Points on a hilly landscape, in no order, each with its height.
From any point a ball takes the steepest step (drop divided by distance) to one of its 2 nearest points. It stops when none of these is lower. Distance is the straight distance between rows; heights are no part of it.
q_667 height 4.03: [-0.03 -0.26  0.41 -4.40  1.05  2.25 -1.59 -7.43  1.66  2.47 -3.62 -1.41
 -1.69 -0.03 -2.48 -0.61 -1.54  0.30 -1.97  1.86  0.49 -2.93 -1.63]
q_430 height 5.16: [ 0.44 -3.20  0.83  2.18  2.82 -1.61 -6.64  5.69  1.13 -1.91  2.00  1.65
  0.53  4.51 -1.42  0.39 -2.38 -0.52 -0.48 -1.55 -4.67 -2.41 -0.69]
q_322 height 3.02: [-0.32  1.69 -2.54  2.68  2.22 -3.02  4.06 -0.29 -1.01  2.38  2.42  1.52
  1.11 -1.35  1.80 -0.52  3.73 -1.17  3.28  0.65  7.11  5.08 -3.96]
q_613 height 0.96: [-2.48 -3.86 -0.31 -1.13  0.81  4.77  3.16 -3.48 -1.62 -0.60 -2.24 -0.18
 -1.29 -0.67 -1.47  3.63  2.92 -0.62 -2.96 -0.18  2.37  1.80 -1.21]
q_802 height 2.21: [-1.30  4.01  0.49 -4.39 -4.31  2.15  2.58 -2.78  2.28 -2.14 -0.56  2.49
 -3.22 -6.74  0.37  1.43  1.23  2.83 -3.74 -2.73  3.58  2.23 -1.37]
q_861 height 4.46: [-2.77 -1.28 -1.77 -0.39 -0.03  3.85 -1.87 -2.03  0.52  4.76  2.31  1.48
 -1.29  0.16  2.58  3.03  4.36  0.60  1.21  2.00  5.07  2.06  0.19]
q_204 height 1.25: [-2.89  0.67  2.44 -1.91 -1.33  4.46  2.57 -1.41 -3.14 -0.89  0.36 -3.17
 -0.17 -4.02  3.02  1.80  2.77  0.45  3.39  0.57  4.81  3.96  1.17]
q_284 height 5.83: [-1.04  1.97 -1.37 -0.56 -0.72 -5.31 -3.36  0.75  3.90 -0.38  1.35  4.71
 -1.40 -0.01 -1.70  0.28 -0.35  1.30 -0.40 -1.75  0.33 -0.94 -3.09]
q_699 height 8.15: [-0.75 -2.71 -1.41  3.67 -2.18  2.74 -0.85  4.98 -1.13  2.16  3.75  1.39
 -0.04  2.67  2.09  4.83  4.26  2.59  3.60 -0.12 -0.35  0.28  2.58]
q_900 height 1.85: [-0.95 -0.04  0.20  0.80  0.77  1.63  4.39 -2.04 -1.81  0.06 -0.05 -1.63
 -0.32 -3.93  1.85 -0.11  2.92 -0.52  2.86  0.28  4.30  4.29 -1.78]
q_136 height 4.29: [ 4.05  1.08 -1.70  1.77 -0.58 -5.24  1.36  0.99  1.63  0.79 -1.26 -0.65
  0.67  4.03 -2.76 -5.25 -3.74 -1.92 -1.53  0.57 -5.15 -2.59 -0.24]
q_502 height 3.34: [-0.25  1.51  2.69 -3.74 -1.12  0.89  3.18 -1.82  0.45 -4.21 -5.61 -2.46
 -0.76 -1.06 -2.68 -1.06 -4.95  2.96 -3.02  0.27 -4.35 -1.34 -0.15]
q_7 height 2.98: [ 0.75  0.13  2.06 -4.08  5.56  0.07 -0.64 -8.83 -2.48  0.24 -3.36 -3.70
  2.07 -0.92 -0.14 -4.06 -4.01 -3.82  1.95  3.50  1.30  1.91  0.33]
q_886 height 3.66: [-0.93 -0.90  2.28 -2.19 -1.22  6.80 -4.29 -0.81  0.07  3.68  3.78 -1.62
 -0.07  2.60  2.18  3.55  1.71  0.43  0.87  2.32  1.76 -2.25  4.84]
q_317 height 1.57: [ 1.11  3.42  2.84 -3.36 -1.90 -4.05  2.11  0.11  1.57 -4.21 -3.90  3.12
  0.53  0.78 -1.87 -4.49 -7.12  0.52 -2.06 -0.08 -4.97 -0.36 -2.48]
q_249 height 2.44: [ 1.04  1.16 -1.51 -1.43  2.91 -1.77 -1.45 -4.89 -0.28  3.00  0.58 -0.81
  1.61  0.54 -0.12 -3.20  0.21 -2.06  3.22  2.06  6.19  2.50 -2.38]
q_40 height 5.12: [-1.59 -0.86 -3.10  1.62 -3.68  3.13  2.61 -1.11  1.24  3.25 -1.30 -2.03
 -2.69 -0.52 -0.53  4.21  4.23  2.93 -5.10 -0.62 -1.43 -2.14  5.27]
q_582 height 0.62: [ 2.36  2.90  1.62 -0.96 -2.59 -4.43  2.23  2.50  3.74 -2.30 -3.47  2.09
  0.75  1.63 -3.65 -4.39 -6.05  1.84 -3.01  0.13 -7.69 -2.80  1.33]
q_165 height 3.85: [ 2.40  0.40 -2.48  1.24 -0.11 -3.89  4.79 -2.24  1.59  1.02 -2.44 -0.12
  0.02  2.63 -2.52 -5.46 -2.27 -1.72 -1.53  1.77 -2.19  0.03 -0.61]
q_638 height 1.86: [-1.54  4.24 -0.24 -2.27 -4.51  0.08  1.18  1.43  2.21 -2.78  1.69  3.60
 -1.82 -5.63  1.28  1.90  1.19  3.09 -1.99 -3.21  0.60  2.24 -0.77]
q_199 height 1.54: [ 0.10  0.44  4.26 -4.48  4.02  0.85 -1.91 -2.77 -1.90 -3.36 -1.91 -2.81
  1.02  0.16  0.68 -2.84 -5.63 -1.53  1.07  1.73  0.00  0.95 -1.84]
q_33 height 4.84: [-0.14  1.58 -1.57  2.91 -3.19  0.46 -0.84  6.00  1.63 -0.78  1.60 -0.16
  0.35 -0.14 -0.11  3.25  0.30  3.30 -0.55 -2.83 -5.73 -4.38  6.75]
q_744 height 1.43: [-0.40  4.47  1.97 -3.82 -4.05 -1.09  0.33  2.81  2.17 -6.53 -0.06  3.65
 -1.85 -4.38  0.36  0.98 -2.41  3.78 -2.87 -4.16 -1.30  0.87 -2.26]
q_982 height 0.60: [ 0.19 -1.63  1.45 -0.93  5.10  2.44 -3.08  0.36 -3.46  1.26  3.78 -1.38
  2.79  1.59  3.18 -2.56  0.79 -3.23  7.48  3.18  5.90  2.71 -1.38]
q_678 height 3.00: [ 4.17  1.42 -0.90  3.55 -0.30 -1.37  6.83 -0.95 -2.60 -0.79 -4.01 -4.66
  0.98  0.68 -0.83 -5.81 -4.57 -1.40 -0.29  2.15 -4.58  0.58  3.41]
q_917 height 4.76: [ 0.16 -0.01 -4.16  1.05 -1.97 -0.01  0.53 -2.20  0.84  3.60  2.45  0.72
 -1.46  0.03  1.57  1.18  3.12  0.02  0.03 -0.29  3.33  0.62  0.87]
q_31 height 4.68: [-0.43  1.85 -1.91 -1.44 -2.59 -0.73 -0.27 -2.85  3.30  2.46 -0.17  2.03
 -1.93 -1.95 -1.22 -0.32  1.41  0.58 -2.68 -0.79  1.99  0.65 -0.28]
q_13 height 5.65: [-1.91 -3.94 -2.53  2.00  0.09  0.03 -1.17 -1.69  2.39  5.38 -0.37  1.23
 -1.15  1.73 -1.80  3.51  4.80  0.08 -2.65 -0.77  1.19 -1.15  0.11]
q_434 height 1.58: [-0.52  2.61  4.31 -4.55 -2.67 -2.32 -0.65 -0.04  3.46 -6.59 -2.47  2.96
 -0.56 -0.77 -2.14 -1.40 -7.18  2.88 -2.84 -1.19 -3.88 -1.99 -2.04]
q_135 height 5.96: [-2.44 -2.63 -3.67  1.53  0.75 -1.29 -1.25 -1.16  1.46  2.28  0.38  2.94
 -0.99  0.90 -2.86  3.08  3.30  0.24 -2.19 -1.28  4.17  0.72 -4.04]
q_319 height 2.87: [-1.11  3.54  1.95 -2.80  0.52 -0.93  3.64 -3.09 -0.87 -3.40 -1.78 -0.29
 -0.60 -4.36 -0.20 -0.54 -1.90  0.10  0.49 -1.88  3.84  3.40 -4.21]
q_628 height 3.74: [ 1.22  1.82  1.43 -1.34 -0.78 -0.48  5.50 -3.42  0.31 -0.59 -6.25 -3.26
 -1.32 -0.16 -3.19 -1.87 -1.73  0.92 -4.88  1.78 -4.88 -1.77  0.32]
q_203 height 2.57: [-0.83 -1.17 -0.97 -0.90  1.86  1.42 -5.45 -0.52  1.09  4.39  4.38  1.45
 -0.02  3.25  0.18  0.20  2.48 -1.53  0.70  1.91  2.78 -3.21 -0.61]
q_41 height 2.35: [ 1.97  0.42  0.74  2.22  0.35 -1.10  3.69  0.59 -0.87 -1.62 -4.37 -3.86
  1.62  2.11 -1.34 -3.94 -4.63  0.41 -1.42  1.35 -5.44 -3.12  1.69]
q_550 height 2.14: [-3.85 -0.95  2.84 -2.10  2.57  2.91 -2.54  0.40 -1.51 -3.00  1.89  0.44
  1.85 -0.94  2.64  3.37  2.53  0.87  3.64  1.69  6.96  4.61 -2.98]
q_368 height 7.54: [-2.60  0.17 -3.94  2.63 -1.69 -4.77  1.24  5.76  2.27 -0.02  1.63  6.16
 -0.93 -3.71 -0.50  5.52  3.44  2.32 -1.78 -5.57 -1.53  0.79 -0.34]
q_711 height 2.82: [ 3.24  5.71  0.30 -4.53 -2.57 -2.02  3.00 -5.37  0.85 -0.33 -0.67  0.28
  0.49 -4.32  0.54 -4.93 -3.95 -0.55  0.88  0.49  1.60  0.88 -0.68]
q_159 height 4.79: [ 2.68 -1.06 -2.33  2.13 -0.67 -4.53 -2.29 -0.08  2.90  4.00  0.53  1.57
 -0.17  4.28 -4.65 -3.46 -1.86 -1.03 -2.62  0.69 -4.81 -4.51  0.45]
q_329 height 3.56: [ 1.12 -4.39  2.18  0.65  3.33  1.79 -0.49  1.24 -3.50 -3.22 -2.35 -2.97
  2.50  2.06 -0.92 -0.41 -1.71 -1.44 -1.30  1.53 -2.40 -0.42 -1.85]
q_295 height 0.87: [ 0.08  3.63  3.74 -1.77 -2.53 -2.28  0.52  2.66  1.03 -7.74 -0.74  2.19
 -0.92 -2.36  0.47 -1.33 -3.94  2.92 -0.91 -3.18 -3.68 -2.44 -0.90]
q_570 height 2.92: [-0.32  2.04  2.73 -4.02 -1.67  1.11  1.52  0.11 -0.77 -5.66 -2.48 -1.88
 -1.85 -2.07 -0.75  0.55 -3.33 -0.20 -0.22 -0.74 -1.87 -0.34 -0.35]
q_837 height 3.60: [ 2.10 -1.87  1.05 -3.47  6.97 -0.04 -2.69 -7.04 -2.08  3.09 -2.36 -2.05
  4.17  0.46 -0.09 -3.55 -2.78 -5.87  3.10  3.98  4.61  1.70 -1.26]
q_542 height 1.55: [ 2.15  3.48  0.07  1.54 -2.36 -3.04  4.00  2.76  1.05 -2.33 -4.07 -2.35
 -1.39  1.68 -2.19 -4.13 -4.92  0.89 -3.31  0.04 -7.61 -2.43  2.05]
q_483 height 5.33: [ 0.74 -2.61 -3.95  0.53 -0.70 -0.18 -0.73 -3.34  2.68  6.84 -1.00  0.05
 -1.55  1.38 -3.58 -1.37  2.83 -1.80 -3.99  0.45  0.06 -1.99 -0.53]
q_413 height 4.72: [-1.30  1.79  4.27 -3.08 -1.88  2.91 -1.50  1.39 -2.79 -3.86  3.54 -1.43
 -0.29 -2.12  4.20  1.42 -0.94  0.37  4.53  0.75  2.92  0.10  1.75]
q_640 height 2.69: [ 0.32 -2.84  1.20 -0.21  2.24  1.25  3.07 -1.25 -0.02 -1.72 -2.83 -2.19
  0.11 -0.24 -2.28  0.39 -0.28 -1.53 -2.37  0.17 -2.21  1.16 -2.72]
q_53 height 6.00: [-0.18 -0.68 -2.15  5.67 -4.50  3.26  2.29  3.81 -0.74  3.76  1.82 -2.19
  0.73  0.51  2.52  2.26  3.49  1.71  1.19  0.20 -1.80 -0.29  6.61]
q_121 height 1.46: [ 0.69 -4.83 -2.15  0.45  3.28 -0.22 -8.10  1.48 -0.50  4.76  3.56  1.77
  2.46  5.89 -0.10 -0.33  0.26 -1.96  0.19  2.25  1.42 -3.35 -0.49]
q_79 height 5.50: [-0.30 -1.54 -3.91  6.39 -3.17  0.28  4.14  5.58 -0.17  2.62 -1.35 -0.22
  0.84  0.56 -0.29  2.94  4.03  1.68 -2.12 -3.01 -4.88  0.12  5.13]
q_545 height 4.54: [ 0.22 -0.12  2.00  1.33  0.36 -1.33 -1.74  2.60  1.17 -2.70  1.17  1.37
 -0.34  2.87 -0.82 -0.38 -3.70 -0.24 -0.63 -0.78 -4.67 -3.04 -0.28]
q_401 height 5.24: [ 1.22  1.27 -1.88  0.40 -0.86 -2.11 -4.82  2.62  2.94  1.44  4.38  4.08
 -1.23  1.90  0.71  0.86 -0.58  1.16  1.33 -2.03 -0.96 -3.85  1.33]
q_726 height 3.46: [-1.16 -0.38  1.96 -1.61 -2.24  0.59  1.49  1.56  2.10 -5.53 -3.68  2.00
 -1.86 -1.02 -2.76  1.82 -2.33  0.75 -3.79 -2.91 -5.21 -0.92 -0.57]
q_333 height 4.91: [ 1.41  3.21 -2.17  0.37 -3.53 -2.40 -1.22  1.99  1.19 -0.56  2.48  2.46
 -1.21 -1.11  1.21 -0.99  0.08  1.97  1.15 -2.57  0.19 -2.08  1.11]
q_658 height 5.14: [ 0.20 -9.14 -1.71  3.37  4.47  2.64 -1.42  0.08 -3.47  2.23 -2.09 -2.67
  2.37  3.80 -1.92  1.14  3.44 -1.92 -2.85  0.88  0.90  1.66 -3.65]
q_954 height 7.84: [-0.11  0.19 -2.49  6.30 -2.98 -1.04  1.81  6.95 -1.59  0.68  4.82  3.54
  0.58 -0.64  3.95  3.01  3.78  1.49  3.83 -2.59 -0.22  1.71  3.11]
q_137 height 3.79: [ 2.85  5.35 -3.72  1.74  0.11 -7.24  2.23 -1.38  1.83  4.00  1.08  2.83
 -1.10  0.59  0.85 -7.13  1.10 -2.96  1.54  0.17  3.11  2.35 -3.29]
q_863 height 5.32: [-2.12 -1.00  4.19 -3.31 -1.16  4.77 -4.67  2.89 -0.70 -3.40 -0.15 -3.20
 -0.94 -0.04  1.95  3.24 -1.70  2.01 -1.54  0.41 -3.27 -3.68  4.32]
q_798 height 4.98: [-1.10  0.17  3.88 -3.98 -0.24  3.60 -4.86 -0.51 -1.91 -2.73  1.71 -2.04
 -0.42 -1.06  2.04  2.01 -1.37  1.12  1.37  0.55  0.98 -2.47  1.65]
q_48 height 5.07: [ 1.29  0.12 -0.37  1.12 -1.18 -2.49 -3.74  1.29  2.94  0.89 -0.60  3.19
 -1.26  2.67 -3.30 -0.33 -2.49  0.36 -1.90 -1.02 -5.19 -5.64  0.59]
q_664 height 1.76: [-2.40  2.71  0.98 -3.37 -2.45  1.97  0.73 -2.44 -0.54 -1.07  1.14 -0.08
 -1.42 -3.07  2.82  1.49  2.81  1.77  1.91 -1.12  2.83  1.65  0.62]
q_787 height 3.97: [-2.65 -1.63  1.10 -1.10 -0.23  0.44 -1.73  0.13  3.01 -3.31 -3.54  3.14
 -2.24 -1.37 -4.05  3.48  0.41  0.79 -3.87 -2.94 -1.99 -1.60 -1.53]
q_929 height 4.12: [ 1.55  5.05 -3.30  3.02 -1.31 -6.87  5.53  0.26  1.74  2.28 -0.02  3.35
 -0.64 -2.09  0.10 -4.86  1.83 -0.34 -0.92 -2.36  1.18  2.42 -3.03]
q_603 height 4.09: [-1.43 -2.94 -0.34 -0.81  0.39  6.49 -2.74 -1.25 -0.70  4.76  4.04 -0.42
  1.67  1.91  3.01  1.89  4.40 -0.96  1.66  4.75  2.84  0.32  2.47]
q_577 height 4.97: [ 1.41 -5.16 -3.92  2.72  1.84  1.01 -1.06 -2.41 -0.62  7.71 -0.86 -0.64
  0.71  3.94 -2.95 -1.26  3.77 -3.05 -2.79  1.59  0.57  1.32 -0.93]
q_516 height 7.70: [-1.58  0.72 -3.41  5.67 -1.53 -4.90  1.47  6.45 -0.32  0.55  3.05  5.87
  1.07 -1.71  2.43  4.70  5.21  1.27  1.73 -3.70 -1.70  2.42  0.55]
q_398 height 4.13: [ 0.10  0.13  1.75  0.98  1.29 -0.28  0.29  0.89 -2.15 -2.58  1.97 -0.80
 -0.01 -0.15  0.93 -0.44 -1.14  0.05  1.72 -1.23 -0.08  0.44 -0.26]
q_677 height 4.43: [-0.77  4.62 -2.28  1.92 -1.47 -6.86  2.35  3.00  1.76 -0.21  1.68  4.69
  0.31 -4.06  2.06 -2.08  1.13  0.14  0.52 -3.15  3.06  4.34 -3.46]
q_737 height 1.53: [-2.23 -0.38  1.64 -0.15  2.15  2.72 -1.71  0.40 -2.58  0.93  3.60 -0.08
  2.61  1.09  4.27  0.86  2.50 -0.59  5.47  1.96  6.74  3.46 -1.42]
q_773 height 4.41: [-1.12 -0.76 -0.22 -3.19 -1.16  2.20 -0.66 -4.71  2.46  1.66 -1.65 -0.20
 -3.11 -1.16 -2.01  2.62  1.83  0.30 -4.04 -0.40  1.26 -0.96 -0.64]
q_920 height 2.73: [-1.78 -0.65  3.71 -3.99  5.29  2.16 -4.49  0.13 -2.54 -2.76  1.85 -1.00
  2.09 -0.60  2.00  1.11 -0.36 -1.45  4.23  1.23  6.11  1.91 -2.72]
q_960 height 2.02: [-1.20 -4.41  1.17  0.16  1.66  6.21  1.52 -0.05 -1.30  0.62 -2.10 -2.67
  0.21  0.99 -0.20  3.05  2.54 -0.25 -2.61  1.21 -0.65  0.73  1.13]
q_557 height 4.27: [ 1.18 -1.03 -2.31 -0.06  1.32 -1.39  2.55 -4.34  0.20  3.81 -4.13 -2.22
 -1.60  1.89 -3.72 -3.60 -0.86 -0.50 -3.50  1.81 -2.08 -0.29 -0.84]
q_571 height 7.37: [-2.06 -0.11 -0.37  2.41 -1.47 -4.33 -2.12  5.59  2.71 -3.26  1.61  5.58
 -0.88 -2.03 -1.65  5.59  0.88  2.17 -0.71 -5.43 -2.22 -1.60 -0.46]
q_106 height 3.03: [ 3.59  0.77 -0.54 -0.85  5.54 -3.03  0.77 -6.96 -1.20  2.84 -1.15 -0.80
  3.67 -1.15 -1.12 -5.30 -1.92 -4.82  3.98  2.83  5.87  3.69 -2.32]
q_948 height 3.68: [ 1.38  0.32 -0.07  0.63 -0.83  1.74  1.82 -1.08 -1.41  0.19 -0.13 -3.19
 -0.62  0.67  0.19 -0.94 -0.36 -0.33  0.13  1.16 -1.26 -1.26  2.06]
q_819 height 4.47: [-1.91  0.43  3.12 -0.58 -0.53 -0.05 -0.97  1.43 -2.20 -5.13  2.03  0.75
 -1.18 -2.21  2.25  1.08 -0.46  0.09  3.85 -0.83  2.96  2.86 -1.92]
q_27 height 3.18: [ 2.83  5.05  0.54 -5.26 -1.15 -0.92 -1.77 -7.17  1.79  0.68 -1.14 -1.53
 -0.48 -2.28 -0.19 -4.98 -3.86  0.50  0.93  2.43 -0.83 -1.99  0.35]
q_384 height 6.11: [-2.52 -0.23 -2.27  0.83  1.55 -5.77 -2.46  0.15  3.23  0.27  0.36  5.20
  0.01  0.21 -1.54  2.51  1.62  0.76 -2.17 -1.64  4.32  0.51 -6.05]
q_267 height 2.52: [-2.58  1.80  2.97 -4.45 -3.03  2.37  1.74 -3.09 -0.22 -4.82 -0.84 -0.63
 -1.56 -4.94 -0.37  1.37 -2.42  0.34 -0.37 -1.00  2.64  1.61 -1.90]
q_706 height 3.58: [ 2.68  3.22  1.05 -6.59  0.48 -0.59 -3.37 -5.86  2.00  2.14 -2.62 -1.21
 -0.82 -0.29 -2.59 -1.91 -4.02  0.19 -2.45  2.64 -2.46 -3.43  0.08]
q_770 height 5.17: [-1.35  2.57  0.14  1.52 -5.21  2.11  1.39  6.25  1.00 -2.36  2.25  1.60
 -0.71 -1.75  1.80  6.11  1.28  4.30 -0.42 -4.11 -3.60 -2.28  4.40]
q_586 height 6.87: [-0.15 -5.04 -1.06  5.86  3.65 -1.09  1.10  3.57 -3.30 -1.98 -0.30 -0.34
  1.45  2.21 -0.88 -0.55  0.46 -1.56  1.48 -0.78 -0.63  3.28 -4.57]
q_408 height 2.31: [ 1.46 -0.53  4.87 -6.14  5.11  1.94 -0.32 -6.13 -3.03 -3.68 -4.03 -4.77
  2.43 -0.87  0.41 -3.80 -6.53 -3.53  2.25  3.79 -1.60  0.99  1.04]
q_818 height 3.95: [-0.41  1.15  2.25  1.56 -3.20 -1.51  0.29  3.61  0.05 -5.30 -1.49 -0.64
 -0.35 -0.01 -0.88  2.33 -2.04  2.31 -2.11 -2.07 -5.93 -1.67  2.21]
q_143 height 5.20: [-0.12  0.81 -1.58  5.50 -4.18 -1.93  3.12  7.35  0.43 -1.08 -0.19  0.92
  0.63 -0.27  0.15  3.52  2.27  1.96 -1.39 -4.08 -7.75 -1.69  5.13]
q_824 height 1.88: [-0.61 -0.96 -1.01 -0.53  0.37  2.00  3.74 -3.94 -1.11  0.12 -2.18 -1.07
 -1.01 -2.21 -1.25 -0.35  0.89 -1.68 -0.36  0.78  2.09  2.75 -2.82]
q_695 height 5.76: [ 1.34  0.74 -2.89  6.34 -3.64 -0.68  3.91  4.88 -0.89  2.11  0.31 -1.34
 -0.51  1.24  0.83 -1.11  2.80  1.37  0.28 -0.65 -4.07 -2.09  5.33]
q_296 height 2.85: [-1.18  1.76 -0.23 -1.17  1.08 -1.06 -4.52 -0.74  1.00  5.08  5.58  2.11
  0.18  2.26  3.33 -1.32  1.40 -0.50  5.37  2.93  6.22  0.74 -0.58]
q_771 height 4.42: [-0.02  1.08  0.69  3.35 -2.82  0.00  0.51  6.79 -0.08 -2.47 -0.94 -3.92
 -0.88  2.33 -0.09  1.43 -2.43  2.62 -1.24 -1.89 -7.32 -4.64  4.69]
q_583 height 4.24: [ 1.53 -3.43  4.40  1.58  4.06  2.59  1.41  1.31 -4.97 -5.45 -1.48 -5.25
  2.57  1.63  1.49 -1.04 -3.12 -2.17  1.74  2.23 -1.82  1.34  0.86]
q_645 height 3.16: [-0.78 -3.47  2.77 -3.35  6.34  3.06 -5.32 -2.78 -3.33  0.03  0.41 -1.94
  1.59  2.23  0.34 -0.73 -1.16 -2.83 -1.15  2.71  2.19  0.37 -2.43]
q_965 height 4.49: [-0.57 -5.54 -1.31  0.82  2.86  0.62 -0.54 -1.50 -0.74  3.78 -1.75 -1.59
  0.22  2.12 -2.44 -0.09  1.42 -2.08 -1.38  1.80  2.61  1.13 -3.84]
q_373 height 6.44: [ 1.63 -5.24 -0.06  6.20  3.13 -1.10 -0.27  5.35 -3.97 -0.52  0.48 -1.21
  1.46  5.16 -1.36 -1.04  0.03 -1.11  0.57 -0.76 -3.76 -0.11 -0.95]
q_602 height 2.15: [ 0.50  3.98  3.02 -3.28 -3.16  1.55  2.61 -1.71 -1.47 -3.66 -0.46 -2.13
 -0.27 -4.83  2.67 -0.07 -0.23 -0.29  1.96 -0.41  1.64  1.79  1.64]
q_371 height 5.36: [-1.22 -1.60 -2.92  2.46 -3.16  3.53  5.48 -0.83  0.16  4.07 -0.94 -1.58
 -1.52 -1.73 -0.98  1.20  5.56  0.93 -3.00  0.10  0.78  1.10  3.88]
q_681 height 7.98: [-1.10 -3.39 -2.84  6.87 -0.08  0.91  2.07  5.47 -2.91  0.78  3.36  1.05
  0.75  1.52  3.56  2.45  4.56  0.36  4.21 -0.49  0.21  2.66  1.84]
q_340 height 2.51: [-1.51 -0.60 -0.64  1.85  3.52 -1.27  3.77 -0.13 -2.12 -1.60  0.05 -0.25
  1.39 -3.21  1.05  0.88  2.59 -1.12  3.80  1.03  7.83  6.82 -4.77]
q_841 height 4.04: [ 2.39 -1.19  0.16 -4.88  0.36  0.76 -5.76 -3.11  1.11  1.96 -1.38 -1.15
 -0.76  2.72 -1.43 -1.89 -3.84 -0.39 -2.83  3.19 -4.42 -4.40  1.13]
q_164 height 2.79: [-0.72 -1.93  0.63 -0.13 -0.56  5.22  3.69 -2.09 -1.70  1.28 -3.94 -6.57
 -0.96 -0.20 -0.86  1.62  0.56  0.01 -3.38  1.38 -1.47 -0.56  2.67]
q_978 height 5.56: [-2.86  1.71  0.53  0.56 -0.62 -3.81 -3.86  3.11  2.37 -0.24  4.65  5.16
 -0.36  0.34  1.56  2.06  1.45  1.40  2.33 -2.50  1.69 -0.97 -0.98]
q_594 height 7.13: [-1.24 -2.36  0.13  3.37 -0.47 -1.06 -1.95  5.77 -0.30 -3.34  1.85  2.80
 -0.27  0.82 -0.71  4.41  0.69  1.81  0.60 -2.74 -4.30 -0.94  0.28]
q_554 height 4.45: [-2.55 -0.25 -2.37  0.18 -1.83 -0.51 -0.35  1.04  2.97  0.47 -1.02  4.42
 -2.29 -0.82 -2.39  4.55  1.70  1.62 -3.00 -3.16 -1.67 -0.81 -0.30]
q_749 height 4.82: [-1.18 -1.04 -2.25  0.42 -4.02  0.81  2.47  0.75  2.96  1.55 -1.83  1.78
 -2.11 -2.69 -1.60  4.88  4.33  2.13 -4.80 -4.59 -1.60 -0.59  3.33]
q_575 height 6.51: [ 3.29 -3.28  0.66  4.86 -0.12  1.75 -2.62  4.69 -1.84  1.03  2.62 -2.04
  2.34  4.75  1.64  0.06  0.45 -0.28  1.00 -0.02 -3.64 -2.52  3.75]
q_81 height 6.83: [ 0.86 -4.17 -0.05  4.59  0.38  0.52 -1.67  6.24 -0.04 -0.80  1.93 -0.62
  1.34  2.93 -0.91  3.71  0.83  1.29  2.01 -2.30 -4.70 -1.83  3.99]
q_362 height 3.44: [ 4.36  2.29 -1.35  3.58  0.34 -1.06  7.08 -2.49  0.21  1.11 -2.89 -2.65
 -0.21 -0.31 -0.09 -5.46 -1.52 -1.50 -0.34  1.62 -1.91  0.77 -0.22]
q_76 height 3.45: [ 2.52  2.24 -3.15  1.56  0.74 -4.38  4.55 -2.03 -0.66  3.83  0.84  1.10
  0.07 -1.82  0.62 -4.45  2.28 -2.38  2.91  0.31  4.75  2.95 -2.00]
q_158 height 3.17: [ 0.20  0.60  0.25 -3.06 -0.22  3.27 -4.65 -3.69  1.72  3.46  3.22  0.58
 -1.38  0.33  1.28  1.67  0.84 -0.36  0.53  1.32  2.71 -1.76  1.83]
q_501 height 2.39: [ 2.02 -0.23  2.99 -4.76  4.94  1.30 -3.34 -3.29 -0.43 -2.82 -2.84 -1.82
  1.06  1.60 -1.50 -4.64 -6.01 -1.79 -1.11  4.20 -2.70 -3.20 -1.28]
q_383 height 2.48: [ 2.97  3.45  1.39 -2.60 -1.77  0.68  4.36 -4.15 -1.28 -0.94 -2.32 -3.38
 -0.05 -3.66  1.88 -3.22 -2.10 -1.13  1.85  0.74  1.47  1.14  1.44]
q_772 height 2.36: [ 1.17 -0.87  3.30 -3.98  5.14  2.92 -2.42 -1.63 -4.09 -1.82 -0.13 -4.07
  2.21  2.51  1.70 -1.59 -3.22 -3.39  3.09  3.44  2.56 -0.03 -0.50]
q_908 height 3.26: [ 1.03  1.69  1.08 -1.02 -0.30  4.79  2.58 -4.68 -2.11  0.44 -2.53 -6.07
 -0.48 -1.31  1.12 -1.41 -0.46 -0.44 -1.05  2.30 -1.20 -1.27  3.24]
q_264 height 3.23: [-0.96  1.55 -0.42 -0.60  0.70 -3.10  2.27 -2.17  1.83 -0.99 -1.41  2.52
 -0.84 -3.67 -0.71 -1.55  0.66  0.36 -0.86 -1.13  4.44  3.75 -4.24]
q_241 height 5.87: [ 1.50 -6.00 -1.75  5.96  3.08 -2.26 -3.51  7.14 -1.04 -0.78  1.36  1.96
  1.44  5.04 -2.73  0.47 -0.10 -1.09 -0.34 -2.37 -6.48 -2.45 -1.46]
q_372 height 4.67: [ 0.76  4.10 -1.19  0.07 -3.15 -3.69  2.56  4.14  0.78 -2.38  2.42  3.11
 -0.19 -2.79  2.58 -1.18 -1.69  0.97  0.32 -2.36  0.96  0.84 -1.46]
q_385 height 1.71: [-0.11  0.19  1.54 -0.63  5.01 -1.96 -3.47 -0.98 -1.47  0.20  1.08 -0.14
  2.40  1.44  1.20 -3.07 -1.30 -3.18  4.74  2.87  6.96  2.75 -3.86]
q_661 height 0.59: [ 0.32 -5.99 -3.96  2.97  2.54  1.65 -4.49  2.44 -0.05  6.95  3.74  2.15
  1.98  5.54 -0.32  0.40  3.88 -1.73  0.66  2.20  0.95 -1.17  0.11]
q_961 height 6.23: [ 1.91 -0.84 -0.47  3.01 -2.35  2.57 -1.59  3.14 -0.54  2.10  1.79 -3.60
  1.12  2.99  2.24  0.83  2.19  2.01  1.16  2.14 -1.67 -2.97  7.20]
q_901 height 2.46: [-2.57  3.87  0.25 -4.07 -0.23  0.68 -4.04 -2.84  1.85  3.97  4.70  1.65
  0.01 -1.51  3.59  0.34  1.47  1.11  4.58  1.88  8.10  0.95 -0.52]
q_882 height 2.11: [-1.96  4.73  1.11 -3.74 -1.87  1.33 -0.28 -3.36  1.34  0.79  3.15  1.36
  0.23 -4.48  4.25  0.25  2.67  1.73  3.76 -0.40  6.97  3.93  1.20]
q_637 height 3.86: [-1.67 -2.68  0.82 -1.72  4.87  0.77 -3.54 -2.43 -0.12  0.17 -0.71 -0.85
  0.52  0.46 -0.86  2.00  0.61 -2.08 -0.54  1.54  3.03  0.23 -4.23]

Call two points neighbours if one is among the 2 nearest of the other. Go from one point of each pair to the other, from neighbour to neighbour, staying as low as possible. Name the highest point that can't be avoided.
q_613 / q_982 | q_841
q_545 / q_582 | q_48
q_661 / q_613 | q_296
q_582 / q_295 | q_434
q_982 / q_199 | q_837
q_204 / q_613 | q_824
